Points, in no order, along strands that fork, close into loops and pass close to each other.
Two points are linked if the straight distance between their rows is under 109. Some points are linked to none.
Z531: [ -8   0  24  13 -10  20 -12   2  26  -2  43   5  17 -14   5 -56   9   1
 -17 -17  14   0 -23  26 -10  -3 -33  27  23  -1  -8 -17 -20   2]
Z383: [-18  14  -2  29 -35 -43  20  -1  -1  -4  21   3 -35  10 -26  35 -36  48
 -14  12  14  10  18  -2 -19 -19   2  13  21 -15  11 -16   4  40]
Z364: [  2  10   7  -1   0  22 -22   0  21  -4  -3  11 -12  46 -42   1  -4   2
   6  21 -11 -22 -11 -16  28   8  29  -5  28  23  22 -23 -11  11]
Z899: [-14 -25  -7  20 -20 -54  22  29   8 -27 -10   8 -12   8 -12  35  -3  38
  59   0  11  -6  25  -7  11  -2  -9  47 -22  23  14  19  13  17]
Z66: [ 23 -24   4 -38  14  16  28  16  -3  20   0  -5  25   6  10 -23  -3 -30
 -26   4  17   0  -3 -23  11  26  28 -22 -29  23  19  -9 -28 -31]
Z533: [  7 -32   6 -26  26  30 -19 -11  -5 -18  -4  26   9  50  -3 -59  -6 -37
 -20  13  -9  33 -31   4  24   5  -6 -26  -2  -7   2 -30  -8   7]
Z778: [  3 -18  19  23   5   2   4   0  11  -3 -19  21 -16  31  -7  16   5  31
 -11   0  10   3 -10  23 -10  15 -15   8  -5   6  25   6  -7  31]
Z113: [-30   9  14 -12 -18  10 -20 -21  25  17 -23 -31 -30 -26  -8   9  15  42
  -8   4   2 -25  -8  -6  -4   2 -19  33  20  25  11   0   2  18]
Z101: [-28   3  -4  18   4   4 -15 -49   1   3  -3   6 -34  45 -17  32 -10   4
 -17   8 -14  -1  15 -12  -4  -6   3  -3  20 -39  16  37  31  38]
Z8: [ 66 -33 -26  -7  41   1  -3  16  -7  17 -11  15  -9   3  -3  22 -11   0
  29 -11 -43  12  29  45   1 -15   4 -35 -25 -18 -30 -16  19 -27]
Z288: [-21   9 -15  30  20  17  -8 -29  -9 -25  -5 -37 -18  -6 -33  40   4  -9
  39   0  -8 -29 -13   3  26  -6  -5  -6  24 -59 -10 -16  29   8]
Z37: [ 14  27  -1   0  -1   4 -31  19  -4 -14  17  16  31  -2  21   9   0   2
 -17  -1 -45  11   0  14  -7 -24  18 -17 -18  18 -32  -6  -9 -59]
Z648: [ 15  -5  15  -7   1  15  -4   7  22  30  30  -6 -15   3 -34 -20  15 -22
  30   0 -13   5  11  -3   6  -7 -29  28  13 -16   4  34  -9  21]
Z185: [ 23  34   2  -5 -38  -8  14  49  18   6  -6  33   2  -3 -25 -14 -28   1
  27  37 -17  10  15  -2 -20 -13  33 -16   9  19   4 -16 -12   8]
Z623: [ 38  -5  41  -7 -10   9  49  -2  36  -5 -18 -13 -33  26 -19 -28 -16   1
 -36   9 -18  27  -3  -3  -7  45 -39  -2   4   2  24  42 -13  32]
Z64: [ 25 -11 -14  -4  -2 -11  21  12  19   3 -28  -1 -39  -4 -30  25  -9   0
  35   5 -11  15  15  43 -15  -2 -28  -4 -30 -27  14 -22   4  27]
Z129: [ -1  20 -22   5  -1  23  -3  16 -22  29  -2 -31   2 -19 -35  27  28 -19
  37  10 -22 -32   3  22  -2 -28  16 -27  20 -13 -34  17  25  -6]
Z205: [ -5 -40 -21  -4  14 -13 -11  -5 -10  -7  38  -6  21  33 -18  31  -2   3
  28 -14  11  17  -7 -23  18 -13  14   1 -30 -15   8  -9 -17  -1]
Z475: [-32  28  11  28 -14 -29  10  30  -5 -31  11 -10  20 -22  -3  21 -17  53
  40  14  22  -9 -12 -35  -1 -14   7  40   8   0 -10 -36  -4 -16]
Z142: [-21  13   7 -18 -38 -26  22  14  20   4 -16  -2   7 -23  16 -24 -28  11
 -35  12  12  23   8 -17 -18  13 -26  22 -18  33  17   2 -35  18]
Z509: [ 22  33  14   6 -27 -18  12  14  20  -9 -12  26 -29  31 -14  -4 -29 -11
  10  35 -22  -1   7 -16  12   7  27  -9  22  22  14  -8   0  22]
Z780: [ 38 -49   2 -12  -2   0   2  39   8   8  12  22  15  32 -27  -4  -7   5
  -1   2 -20  71  -6   3 -15  10 -17 -16  -9   6  14  -5 -19  23]
Z941: [-21   1  -7 -16 -19  -3  19 -27 -21  16 -20 -22  -7 -29  34   9  -3  12
 -23   2  34 -37  -3 -32  -9  33  47 -30   9  34  20  18  24 -17]
Z591: [-15  20  -2  -2   7 -32  17 -19 -15  -8   3  -8  17  -3  35  18 -13  -4
 -18  11  22   4  12 -13  -2 -29   8  -7 -51 -30   5 -20 -28 -18]
Z206: [ 19 -33 -18   6   5 -28  41  35 -23  -5  17 -18  15  -4 -26  -4  -6  13
  11 -12  60  24  -3 -38   6  21  -3  13 -10   4  27 -13 -33   7]
Z549: [ -4  -3  15 -11  32  30 -27  -7 -16  -4  -8  30  -3  23 -31 -43  26 -24
  21  20  -9  12 -20  28  10 -42 -24   4  13 -52 -19 -27  -2  16]
Z629: [ 55 -13 -28  -5   0 -21   6  15 -13   1 -37  23   6  15  25   8 -10   7
  28  14  -1  13  -2  -3 -14  -2  49 -40 -34  28  -9   5   3 -10]
Z229: [ 18   7 -27   3  22 -10 -13  20 -29  -4 -46  12  20  -2  43   8  23 -20
  21  24   3  18 -17  -2 -19 -21  24 -21 -30   7 -30   9  11 -15]
Z317: [  4 -11 -29  17 -24 -14  -5 -29 -21   9  26   5 -22 -17  31  16 -12  19
  -6 -39  17  -8   1  26 -21  22  23 -31   8  15 -15  30  26  24]
Z833: [ 44 -29 -34  17 -10 -40   2   9   6 -11 -12  58  -6  34  16  -2 -37   0
  24  -4 -17  21  30  23  -4   5  23 -32 -18  26   7   8   4  16]
Z41: [-39 -12  35  -7 -27   2  28 -21   4  16  -1 -23 -21 -18  14 -24 -20  52
 -25  25  33 -14 -35 -39 -22  16  -6  11  45  21  16  -9  20 -10]
Z60: [-14 -15  23   1  28  32  25 -13  12   0 -54  -5 -16  16  21 -26  19   0
 -59  10   4 -21 -36  27 -15  37 -27  10  -5  23   5  -5  -2  13]
Z54: [-23   0   4 -12   0  25 -33 -49 -32 -13  21 -15   1   7   6 -28  25 -13
 -24  -3 -17  10 -43   9   6 -22 -18 -29  27 -22 -41  -6  15   4]
Z326: [ -8 -25  -3 -37  -6  32 -13  -5   7  40   1  41  47 -14   4 -34   8  -7
  -8  -2  18   0  37  19 -20  -8  17 -18 -29  10  43  13 -30   0]
Z107: [-16   1  22 -15  -1   8 -10  -9 -11  22  -1  28  28  26  29 -18  36  19
 -31   7  -8   7 -29   2 -32 -20  -8  -9 -10 -11  -2   7  -9  -1]
Z321: [  4   1  20  -7 -14 -26  26   5  -6 -28  17 -25 -15  15  11  -9 -25  -1
  -9   7   4  21 -36 -53  21  36   0   6   8  16  -1 -12   5  -4]
Z970: [  4 -14  28  -3  30  18   3  14  48  -9  10 -25  15  13 -11 -27  -7 -18
 -47 -24 -17   1   1  -3  36  14 -31  49   8  22   4  -8 -26 -13]
Z265: [-26  -9  20  -7  36  29 -30 -32  -5  -5  -9  27  -3  35 -16 -49  22 -18
  -9  -2  -3  12 -13  11  13 -26 -34  20  12 -45  -4  16  -3  42]
Z524: [ 14  51  -4  -9 -27 -22  10  19   8   4  -5 -13 -13 -61  22  20 -10 -20
  -6 -14 -18 -17  36   6  -9   4   3  13  -3  19 -17  14   7 -18]
Z467: [ 24 -16 -23  13  10  13 -17  17  -7  16  20  39  43  22  -8  11  -7  31
   1 -16   5   4  10  17 -24 -25  46 -23 -11   6  -1  -4 -22 -11]
Z362: [-16   0  -1 -49 -16  -2 -22 -50  18 -15 -39 -48 -36   0   4  18   7   5
   0  11 -37  -3 -17 -35  23   9  -8  -5 -13  26  10  -2  14  -7]
Z227: [  3  29 -21 -12   6   5  -2  -2 -12  11  22  -2  -2 -44  -8  -4 -15 -53
   1 -17  -4 -25  44  37  14 -35   7 -13   7 -47 -30 -22   6 -11]
Z518: [ 31 -14   8 -20  15  14 -14  15  21  13   4  -3 -19 -13  -6   4  16 -36
  15 -10 -37   4  31  26  19  -6 -27  17  -6  -9 -11  17  12 -14]
Z587: [ 23 -19  14 -12 -25   3  -1   7  29  -3  12   1 -30  12 -31  -6   3   3
  44  -1 -24  20   0 -13   8  28 -23  19  -2  10  17  42   0  26]
Z665: [-10 -18 -11  34   8 -39  27 -30 -22 -24 -19 -28 -28  -1  22  40   4  19
  22  -3  39   2  -1 -21   6  24 -12   8 -19 -11  17  30  28   8]
Z452: [ -7  21 -13  -4 -37 -38  20  38  13   2   8  -2   1 -62   5  16 -16   7
  26 -19   3  -1  44   6 -22  -7 -14  42 -23   3  -4   3  -1  -3]
Z602: [ 33   7 -20  -4  -7  -1   1  47  20   2 -30  34  12  -7  -8 -32 -11 -25
  56  28 -13   1  20  20  -7 -12  29 -20   5  15  -2 -38  12 -13]
Z38: [ 14  -2 -26   8  34 -10  -3  43 -20   9 -19  -4  25 -21  19  18  13 -21
  25   9  -4  29   6  17 -20 -37  -1   1 -33 -29 -39  -8  12 -22]
Z787: [ -2   6  16  -8  10  30 -33 -49 -46 -14   1  22 -14  32 -20 -19  35 -20
 -11  -3 -41  -5 -17  29  22 -32 -13 -40  33 -27 -49  19  29  -4]
Z748: [ -8   1  22 -12 -22  -7   1 -49  18 -18   8  -6 -21   6  36 -14  -7  12
 -11   0  -5 -13 -24  16   7   3  -9 -11  -6   0   7 -33  -1  -5]
Z551: [  9 -29  -1   0  11  -4  -2 -22   2 -48  -5  22 -12  58  16 -21 -17  -8
   3   2  -9  38 -32   1  11  28 -15 -23 -29 -19   6 -12   1  14]
Z90: [ 20  -1   8  12  27  -2   4 -20  -7 -12 -10  45 -28  44   4  -3 -14 -35
   9   2 -12  -4  34  27  20  -6   3 -12 -14 -42   3  33  16  22]
Z818: [  3  13   7  11  26  26 -17 -38 -12  -9 -22  16 -37  44 -15  31   5 -10
  -2   4 -38 -17  23  15   8  -2   6 -22   8 -48  -6  53  33  17]
Z6: [-17  28  13  27  -7   4  -4 -18   3   4  46 -12   2 -32  10 -14   7  -1
   0 -16  26 -19  -7  19  -6 -13 -19  17  20 -33 -17 -15  -8   3]
Z984: [-24  17  -6  -2  -7  18 -32 -17  -1  -4  -4 -55   1 -12 -26  -2  32 -29
  -4   3 -32 -10 -10 -43  37  -1 -24  10  46  28 -20  29   9  -2]
Z810: [  2   9 -19  -4   6  31  -3   5  -9  16   3  20  11 -10  -1 -34 -13 -16
 -56  -5  31  -4   0  32 -25  14  17 -24  10   2   6 -27 -16  15]
Z926: [-30  33 -19 -26  -5   7 -20 -13 -12 -10  -1 -15  31 -33   5   3  -2   6
 -10   9   9   0  -9 -20  -8 -19  19  -7 -34  -5   5 -42 -29 -32]
Z749: [ -9   2  -3  33 -26 -28   7 -13  17 -25  43  12 -23  21 -22  22 -30  26
  35 -17   0 -16   8  -1  16  -3  16  12  22 -11   9 -27   8  24]
Z655: [-28  -8 -19   9  -5  10  -8 -26 -28  11  -8 -18 -11  -7  13  -3   9   4
  -6   7  36  -9 -35 -27  -9  30  28 -27  36  17   9  13  32  19]
Z821: [-14  25  17  -2 -21  17 -35   3  20   6  14 -19  13  -9 -10 -12  41 -14
   5   6 -31 -21   2 -14   8 -17 -18  31  31  41 -29  41   2 -30]
Z704: [-18  18  -5  11 -13   0 -18  16  37 -13  18  26  28 -12  -9   3 -11   5
  34 -14  -9 -34  29  18   5 -26  18  30  -3   4   9 -36 -18 -19]
Z314: [ -9 -35 -14  -2 -10 -18  13 -10   6 -42  18  -8 -18  18  -4   6 -18  -8
  -2 -47   7   6   5 -22  26  65 -12  25  -6  22  19  23   9  18]
Z722: [  8   1  -8  11  24  16  -2  -2   6 -15  13 -30 -25   0 -15  17 -15 -12
 -58 -36  -5  15  -7   9   9  40 -26  20   7  -7 -17  14   4  18]
Z73: [ 27 -33 -29   9  14 -17  -4   5  -3   3  -6  48  -6  27   8  -9 -18 -36
   7  -1  -3  37  42  28  -1  -4   0 -21 -19 -15  10   9   9  33]
Z301: [-11  26   8   0 -23   2   0  10  -4   4 -16   1   2 -29  18  28  -7  47
 -27  -2  13 -31  10  -4 -16  18  39   2   7  52   2  22  16 -17]
Z977: [-20 -19 -25  17  -9 -24  -4  -1  -3 -26  29  20  18  20   8  -4 -20 -19
   2 -40  29 -17  11 -27  21  33  34  11  13  27  18   1  -2  15]
Z65: [ 25  25 -11  -5  13  15 -13 -10   4  -4  13   3  -9 -29 -10   5   1 -22
  -5 -23  -8 -47  28  47  24 -16   3 -17   9  -7 -19 -43  -5 -35]
Z53: [  6   1 -18 -15 -27   2 -26  11   1 -24  -8 -13 -44  -4 -35  19  -9   8
  41  -2 -31  18 -12 -24  10  34   1   7  18  25 -11  19  30  29]
Z572: [  9 -17 -22  -9  32 -11 -10  36 -19  12  -5  -2  27 -24  21  -5   5 -27
 -14   9  17  60  12  -1 -16 -11 -21   5 -39 -21 -11 -19 -10  -9]
Z760: [-25  41  27  19   1  23  -1  -9  -6  46   6  -6   5   0   3 -11  30  18
 -11  34   0 -23  -5 -25 -20 -29  -8  10  42 -12  -5  35  -4 -17]
Z490: [  5 -27 -12 -11 -13 -20  24  -6  18  28  21  25  18 -25  -9 -24 -12 -28
  23  -1  30   8  68  25  -3 -23 -15  -6 -18 -36  37 -13 -27  21]
Z975: [-11  -1  18 -15 -36 -25   4  -7 -12 -30   9 -42 -20 -26  33   9 -16  13
   3   0 -15  10 -33 -46  14  32  -3  -4  29  35 -20   6  39 -16]
Z776: [-22  -9  24  12  16  14   8  -9   5   0  32 -24  16  37   8  20  -6   4
 -53 -12 -14 -23 -16 -17  25  16  26   8  18  16  -4  10  -4 -32]
Z292: [-15  26  16   3   7 -28   8 -22   1   3   9 -10  -9  15  20  27 -10 -12
 -13  15 -20   1  13  -4   7 -44 -10  12 -22 -44 -12  -5 -10  -4]
Z989: [ 17 -55 -14 -17   5  -1  -2  35   3  25  20   9  48  -8   3 -32  -6 -20
 -10   5  13  72  32 -13  -8  16  -9  -9 -16  -1  20 -16 -19   4]
Z55: [-33  28  -2  22 -23 -24  14 -12   3   1  19  -9 -17  -5 -12  -2 -35  24
 -41   3  38   0   1 -17 -12   7  -3  19  30 -11  15 -29 -17  36]
Z993: [  3  25  19   3  14  -8  24  -8  28 -13 -12 -36 -33 -15 -18   7   2 -13
  42   8 -14 -21  -3 -10  27  -1 -50  37  -3 -39   1 -24  -4  -5]
Z540: [  5 -24  12  16  24   9  11   0  11  22  34  12  -1  22 -32 -18   0 -20
  -6 -13  20  13  29   7  14  -3 -42  30   6 -39  23  27 -25  32]
Z880: [ 42  -9 -37  -2  11   1   9  34   5  24 -22   6 -18  -2 -29  23 -16  12
  43  -4 -29   2   9  58 -26 -17   8 -31 -16 -17 -22 -32  21   3]
Z79: [ -2  -8  -6  16 -28 -37   8  22  29 -23  11  31  14  10  -3   7 -15  14
  72  -9  -3 -23  23   1  12 -15  26  23  -7  16  10 -18   0  -1]
Z62: [ 25 -17 -10  -1   9   5 -24  44  16  -9  -4  23  12  29 -22   7 -18   6
   0  10 -23  45 -15   4   4  -3   1  -3  -2  16   2 -45 -20   5]
Z519: [ 12 -26 -31 -39   7   1 -12   6 -18 -12  -6 -17  24 -11  13  -5   7 -17
  16 -21  16   1 -22 -27  18  27  32 -24 -23  38   2 -27 -11 -31]
Z105: [ 31 -20   6  29  23  -2  30  36  13   5 -20  21  26 -23  20 -10 -11  -3
 -34  -9  43  13  25  36 -12  24  -8   2  -6  13  21 -28 -14  -9]
Z212: [-15   8   0  17 -33 -58  34  19  -4   0  14  -8 -14 -18   6  16  -9  24
  30  10  20   1  29 -27  -5  -5 -20  41  -9   4   2  30  -2   5]
Z72: [ 25 -43 -22 -17   9  -8  -4  -6  -3 -33  -5   5 -10  24  13  -1 -20   7
  20 -19  -5  21 -32  -7  22  41   9 -29 -33  27   8 -30  -3 -10]
Z559: [-19  19 -24  -3  23  22 -21 -14 -34  -1 -17 -27   9 -28   5   7  19 -38
 -43  -1  17 -20  -9   4  20   2   1 -21   9   1 -19  -5   0  -5]
Z169: [ 22   5  26  12   1  31 -24  36  22   8  16  14  20   4 -17 -24  42 -18
  23   9 -11 -21   2   7  11  -6  -3  21  27  35 -10  15   0 -38]
Z34: [-19  39 -44 -18 -21  -2 -14  -3 -19 -12  -8 -12  26 -42  -3   6  -1  -5
  45  18 -10  -7  -6  -7 -16 -29  39 -29 -22 -10 -20 -31   4 -25]
Z3: [ 15  -8  19   9   2  19  22 -12  32 -25   8 -25 -33  21 -29 -12 -20  17
 -49 -27 -13  25  -5  11 -11  45 -37  13   5 -23   4  28  -5  30]
Z903: [ 34   5  18 -37  15   6  21 -14 -11  -1 -31 -23 -31  26  19   6   7 -10
 -32  25 -20  14 -32 -13   7  19   2 -36 -27   8  -1   2   1 -17]
Z987: [  0   2 -20 -10 -28   2  -5   8 -11  -7  -4  32  21 -11  24 -47  -1   4
  11   6  30  11 -18  -3 -34  23  39 -27 -11  35  11   1   0   4]
Z640: [ -5  10   2  -3  -3  24 -34  23  20  14 -29  -5  -8 -41  -2   0  33  16
 -15  -8   7 -21  -5  40 -16   8 -21  34   8  45  -6  -8  -7   2]
Z56: [-24   2 -13  15  -1 -10   0 -15 -13  -9  24 -20  12   6   4  39 -18   0
 -22 -38   9 -33   7 -38  27  21  39  -4  26  12  11   2   6  -2]
Z837: [  4  22  19  27  -7 -10   9   9 -13  26  18   6  -9  11  11  12  20  10
  20  17 -10  -1  -8  -4 -27 -20   7  -2  22 -18 -17  40  20   4]
Z298: [  0  11  16  -1 -40  -9   6  26  25  -4  36  14  20 -16   4 -49 -20   2
 -10   0   5  27  -1  -3 -16   9 -17  20  12  14   6  -5 -27  12]
Z174: [-22   2  31  49  10 -11   5 -17   5 -12 -16   6 -23  24  30  24  -3  34
 -29   8  11 -11 -19   0  -9  11  -1  17  27   5  10  14  33  -1]
Z433: [ 27  -4 -58  -7  18  13 -11  36  -9  11 -42  -3   4 -20 -31  14   4 -15
  50   8   3  -9   3  19  -8 -10  41 -24  -3   9 -20 -37  16  -3]
Z160: [ 10  21 -22 -19 -25  13 -14  -6  -4  17  -2 -31 -42 -19 -36  24   8 -11
  32   5 -39 -11  -4   4  -2   1   5 -20  27   0 -19  17  31  18]
Z588: [-10 -27  31 -26  31  43   9 -18  18  18 -39   0  10  15  -4 -58  42  10
 -40  -3  -2   1 -39  28 -18  -2 -54   9   2   1   4 -11 -18  24]
Z416: [ -6   4 -10 -11   6   3   4 -17 -12  21  36  27  21 -30   2 -25 -15 -30
  -5 -17  34 -13  51  23   1 -33  14  -7 -14 -50   7  -4 -16   2]
Z765: [ 26  24 -19 -17   5  -5  -6  38   2  -8   7  12  40 -25  10   0 -30 -18
 -19   1 -22  35  33 -17  -7  -9  27  -5 -34  11   1 -21 -15 -52]
Z846: [  1  22  13  -3  23  25 -21  13 -25   3   1  16  17  13 -23 -17  32 -22
  15  27 -20  -8 -12  27  -1 -60  -3 -10  15 -34 -44 -23   4 -24]
Z910: [ 15  -4 -19   1 -15 -25  25 -14 -14  -6  -8 -32 -45 -50   3  34   5  12
  34 -28  27  -9   5  10  -4  28 -17   4 -15  -9   2   3  19  20]
Z395: [  2  -6  36   7  18  19  -2  11  31 -21  14 -20   4  50  -9 -10  -4   3
 -49  -4 -37   3 -34  -8  24  15  -8  27  16  30 -13   0 -12 -21]
Z302: [ 21  -4  -5 -22   9  41 -47 -18  -6   9  -7  40 -23  31 -34 -18  28 -20
   1  -9 -58 -12  12  50   6 -25 -13 -26  22  -2 -30  19  20   1]
Z971: [ 42  -8 -17   2  22   5 -27  18 -13  -1   1   7  11   0  11  29  13  -7
  11 -12 -45  -5   4  33  10 -18  11 -32 -11  20 -45   2   8 -53]
Z30: [-37 -13   4 -15  12  14 -29 -59 -37 -14  32   1  12   0  31 -27   6 -26
 -15 -22   6 -14 -13  24  34 -21  -1 -19  -2 -30 -29   1   1  -7]
Z789: [  6  13   2  18 -14 -15   9   0 -27  14  29 -17  13 -31  35   9  19 -20
  29   0   0  -1  -3 -11  -3  -9   7 -10   4 -10 -27  54  19  -8]
Z84: [-20  37  16   4   8  26 -10 -17 -20  25 -10 -25  12  -5 -19  14  40 -10
  -2  36 -14 -37   0  -4   6 -46  -3 -15  25 -15 -24   8   2 -31]
Z976: [ 13 -25   5  15 -10 -43  45  15  -8 -27  15  -3  -1  11  10 -12 -13   9
   5   7  36  37 -22 -14   3  22 -20   7 -20   5  17 -12 -18   5]
Z869: [-39  29   9  12 -21   4  10   0 -10  -4  31 -23  10 -22  -3 -15 -28  36
 -42   9  28  -2 -32 -38 -20  12  17   5  42   2  -4 -25   0 -10]
Z992: [  6 -12 -19 -17  -8 -28  26  10  11  35 -10   1 -15 -24  -7   9  -1 -25
  11   7   2  17  55  30 -19 -29 -31  10 -39 -35  11   5  -8  25]
Z804: [ 26 -11  -1   9  -9   1  -1  25  10   5  -6   2 -25 -49   6  20  15  30
  20 -28  15 -10   3  46 -17  18 -17  18  -2  27  -8   2  11   9]
Z617: [-26  -3  -1 -20 -26   7  11  -4  25  20   1  23  44 -31  17 -17 -16  11
 -47 -14  10   7  36  18 -31   7  -7  13 -35  24  39  14 -40  -3]
Z969: [ 12   4  25 -12  20   7 -18 -11  15  -2 -19  -2 -16  15  23 -10  23 -39
 -11  -2 -40   1  16   8  25  -6 -36  28 -12   3 -16  60  13  -8]
Z311: [ -6 -32  -2 -22  37  19 -25   3 -13  18  -2  -7  13  24 -25  34  31   3
  37   0 -15   7  -6   8  12 -37  -3   7 -36 -31  -7  -4 -10  -6]
Z996: [ -1  19  11  45   9 -26   8 -15  -7 -27 -19   0 -26  26  29  46 -33  21
 -23  16  -1  -8 -11 -15   6   0  32 -16  23   3  -1 -11  35 -13]
Z610: [-22   1 -15  11   9  11 -10 -34 -22  24 -14 -14 -30  19 -22  28  -3   2
  -8  28  14  -3 -13 -36  -7   2  23 -30  36 -20  26  22  28  31]
Z104: [-11  19   6 -17 -30 -12 -11 -10   6 -11   6 -59 -16 -21   5   8  -5  -2
 -28   3 -43  16 -19 -52  14   7 -11   5  41  35 -25  31  27  -8]
Z153: [ -3  34 -11   7 -22 -22  18  19 -20 -20  13 -26  24 -42 -13  50 -25  42
  35 -18  -1 -25  13 -34  -4 -17  47   5   9  -1 -16 -23   8 -26]
Z907: [ 37  22  19 -24 -23  17  -1  28  -2  13 -16 -15 -25 -14 -18  -3  20  17
  -5  27 -10  -3 -25   0 -12  13  12 -19  14  47  -8 -10  -2 -18]
Z905: [ -6 -28  34 -17  20  30  -5   9  -1  28 -10  39  42  14  16 -46  56  17
 -25  -9  -1  17 -37  27 -28 -14 -48  10  -1 -11   0  -1 -14  12]
Z530: [-22 -14   3 -20   2  13 -33  -3  -6  18 -10   1  11  14  -5  21  41  33
  18  13 -12   5 -32   1 -20 -30   0   3 -18  -4  -5 -14 -15   3]
Z67: [ -4   6  40  24  -2 -27  28 -28  -4  14  24   3 -13  28  21  17  11  20
  24  23  -6  -5  -5 -11  -8 -38 -10   1  -2 -50   1  17  13  -6]
Z186: [-26 -24  -1   0   6   8 -13 -40  14 -41  -2 -30 -19  24  -7  11  -2  -4
  18 -14  -3   0  -7 -48  27  55 -16  13  -1 -20  19  45  16   9]
Z710: [ -3   8   0 -23  -4  -9  -5   0  23  -3  -8 -41 -21 -56  -1   2  20 -14
  32 -21  -6 -14  -1   3  12  -1 -48  43  -9  -3  -7 -27 -10  -6]
Z771: [ 22  11   4   3   1  12  21   6  13  -5  -2  29  28 -37  28 -55 -27 -23
 -34  -2  32   7  20  37 -14  18   2 -27  -1  -3  21 -47 -18 -13]
Z299: [-21  19  10   5 -29 -51  28   5  10   8 -25  -2 -25   3  18   8 -18  14
 -11  28   7  17  21 -30  -7  -4 -28  32 -14  15  16  22 -16  23]
Z661: [-50   8  23   4 -31   9 -14 -14   5  17  18  -4  19 -10  14  19  -5  48
 -26   3  -2 -26   2 -31 -19  -3  31  10  35  32  13  40  19 -31]
Z564: [-12   6   6  24  26   6  12  -6  14 -15   0 -15 -22  18 -37  16   5   1
  59  10   1 -20 -13  13  14 -11 -22  24  -4 -55   0 -24   8  10]
Z422: [-27  11  -1  11  -7  13 -15  21  28  -3   0  26  33 -14 -13 -12  -5  10
  -5 -14  28 -34  19  -2   6  11  15  31  10  30  34 -23 -33  -1]
Z59: [ 11 -33   3 -16   6  28 -18  -4  -7  28  14  71  50  18   8 -37  12   8
   5 -11   6   8  21  36 -23 -26  20 -40 -10 -13  16  -1 -16   6]
Z835: [ -4 -25 -14 -13  20  32 -46  22   0  -1   5  19  28  23 -13 -37  14 -26
  -7   8   4  22 -19  -4   7  -2   3  -3   5  12  -2 -25 -11  -1]
Z280: [ 29 -22  -5  11 -19 -26  29  29   9 -10  -2  29  27  -2  -7  21 -29  40
  -6 -29  31 -11  40   9   3  13  34   3 -11  44  30  -4 -23  -2]
Z751: [-15  11 -46  -2   7  22 -33   0 -19  -1  -7   1   1 -36  13 -11   3 -20
 -38 -27  24 -10  -6  30 -14  27  13 -20  11  25 -15 -18   6   7]
Z507: [ 28  19  22  29  15  14  12  15   0  -7  -7  29  39 -12  26 -23  16  22
   7  15  28  -9 -11  28 -28 -20  16  -8 -19  -5   3 -20 -17 -36]
Z469: [-15 -11  17  31  45  25  18   5 -19  15  -5  20  18  33  13 -45  20 -14
 -20  14  47 -13 -30  -3  -2  19  -6   6  13  -8   8  15 -11  10]
Z324: [-21  45 -28  -9 -21 -26  23  29 -11  -2 -12 -45  22 -36 -13  35 -13  -9
  54  -2 -24 -32   9 -20   1 -25  31  -5  -3 -15 -22 -19  19 -28]
Z219: [  5   1 -11  21  28  15 -12 -20 -11 -18  19 -28 -17  -5 -15  47  -4  -7
  -6 -33 -11  -7   0  19  25  12 -14  -2   6 -38 -15  13  14   8]
Z117: [ -6  -2 -15  47  10 -14  -5 -20 -25 -14   1 -12   8  19  23  59 -19   9
 -10  -5  -8 -12  -4 -21  21  -7  46 -36  26   0  -9  26  35  -5]
Z690: [ 53   6  45  -6  16  11  41  -7  14  -5 -29   0 -33  22  13 -20  -2 -25
 -21  19  -8  -1  -8   7  17  38 -20 -15 -12   3  20  19  -1  -9]
Z501: [ 23 -15 -19  -1 -17 -17  26  25  -7   1  22   7  41 -21 -24   1 -13  31
  27 -24  46  -3  28 -29  -9   1  34  15 -15  11  24   2 -26  -7]
Z489: [ -2  -8  19  -8  14  -1  29 -11   2  45  28 -27  -1  -3  -9   1   7  11
 -28  -9  27   2   6  -3  -5  -7 -39  22 -19 -30  16  11 -41   4]
Z144: [-45 -32  12   1  -1 -22   0 -40   0 -12 -14 -26 -11  10  28  31   0  23
  17   5   7  -1 -21 -54  21  22 -11  19  -5  13  30  26  25 -12]
Z181: [ -3 -35   3   2 -27 -15  16  -2  10  -3 -11  27  -8  26 -19  19 -18  45
  -1  -3  24  -8  11  12   1  26  16  -5  -2  41  46   1 -15  39]
Z450: [-46  -8   6   2  18  -2 -18 -47 -16   3  15  20   1  19  15 -33   5 -30
   1   2  27  -5   1   2  20 -25 -13  13  -4 -43   1  14  -6  33]
Z418: [-26  11  -5 -10  19   2 -20 -35 -17   0 -27 -20  -7  -1  36  12  17 -32
 -37   2 -10  -5  -4  -2  15  -2 -14   0 -11   0 -15  35  14   6]
Z32: [ -5  -6  12 -27   7  24  27 -18  -5  -1 -50 -38 -34   8  14 -23  15  -3
 -42  30  -6  -1 -49 -16  -8  44  -5 -16   0  31  -2  -2  16  -6]
Z619: [-17  20 -27  10  11 -13  -4  30  -9  14 -20   2  -3   1 -15   2  -3 -25
  21  32  21  13  -1 -26  -7  -6   3  16  -2  -5   0  -1 -10  29]
Z711: [ 18  20   4 -16   0   0  30  34   2   3   7   3  43 -20   8 -24 -24 -13
 -30   1  13  15  17 -36  -3  22  20   7 -25  21  26  -4 -31 -42]
Z573: [ 18   7  43  10  15  10   2  -1 -13   0 -12  41  29  26  35 -21  54  30
  14  20   2 -15 -39  19 -23 -29   2 -19  -7  -9  -8 -14   0 -29]
Z852: [ 14  31  -7  18  -7 -23  16  16 -16   1  37 -24  12 -50  22  21  -9 -34
  -8 -41   6 -12  26 -19   9  11   8   8   9  -6 -18  27   5 -15]
Z959: [-39  -4   8 -15  -5  10 -29 -28   9  26 -32  -8 -18  19 -13  20  30  52
  -4  18 -18   9 -31 -13 -30 -27 -20  16   6  -9  13  -6   4  32]

How many points has the smallest loop of links through each point below? Write none if it is on no loop.
Z551: none
Z314: none
Z55: none

A piece is two or more points that can be reached from each other along the links. Count, over all rows, the pieces, the separate loops (a circle has one, a figure eight two, a Y none), the forks (points with three links) and the tips (points with one).
pieces: 3
loops: 0
forks: 10
tips: 16
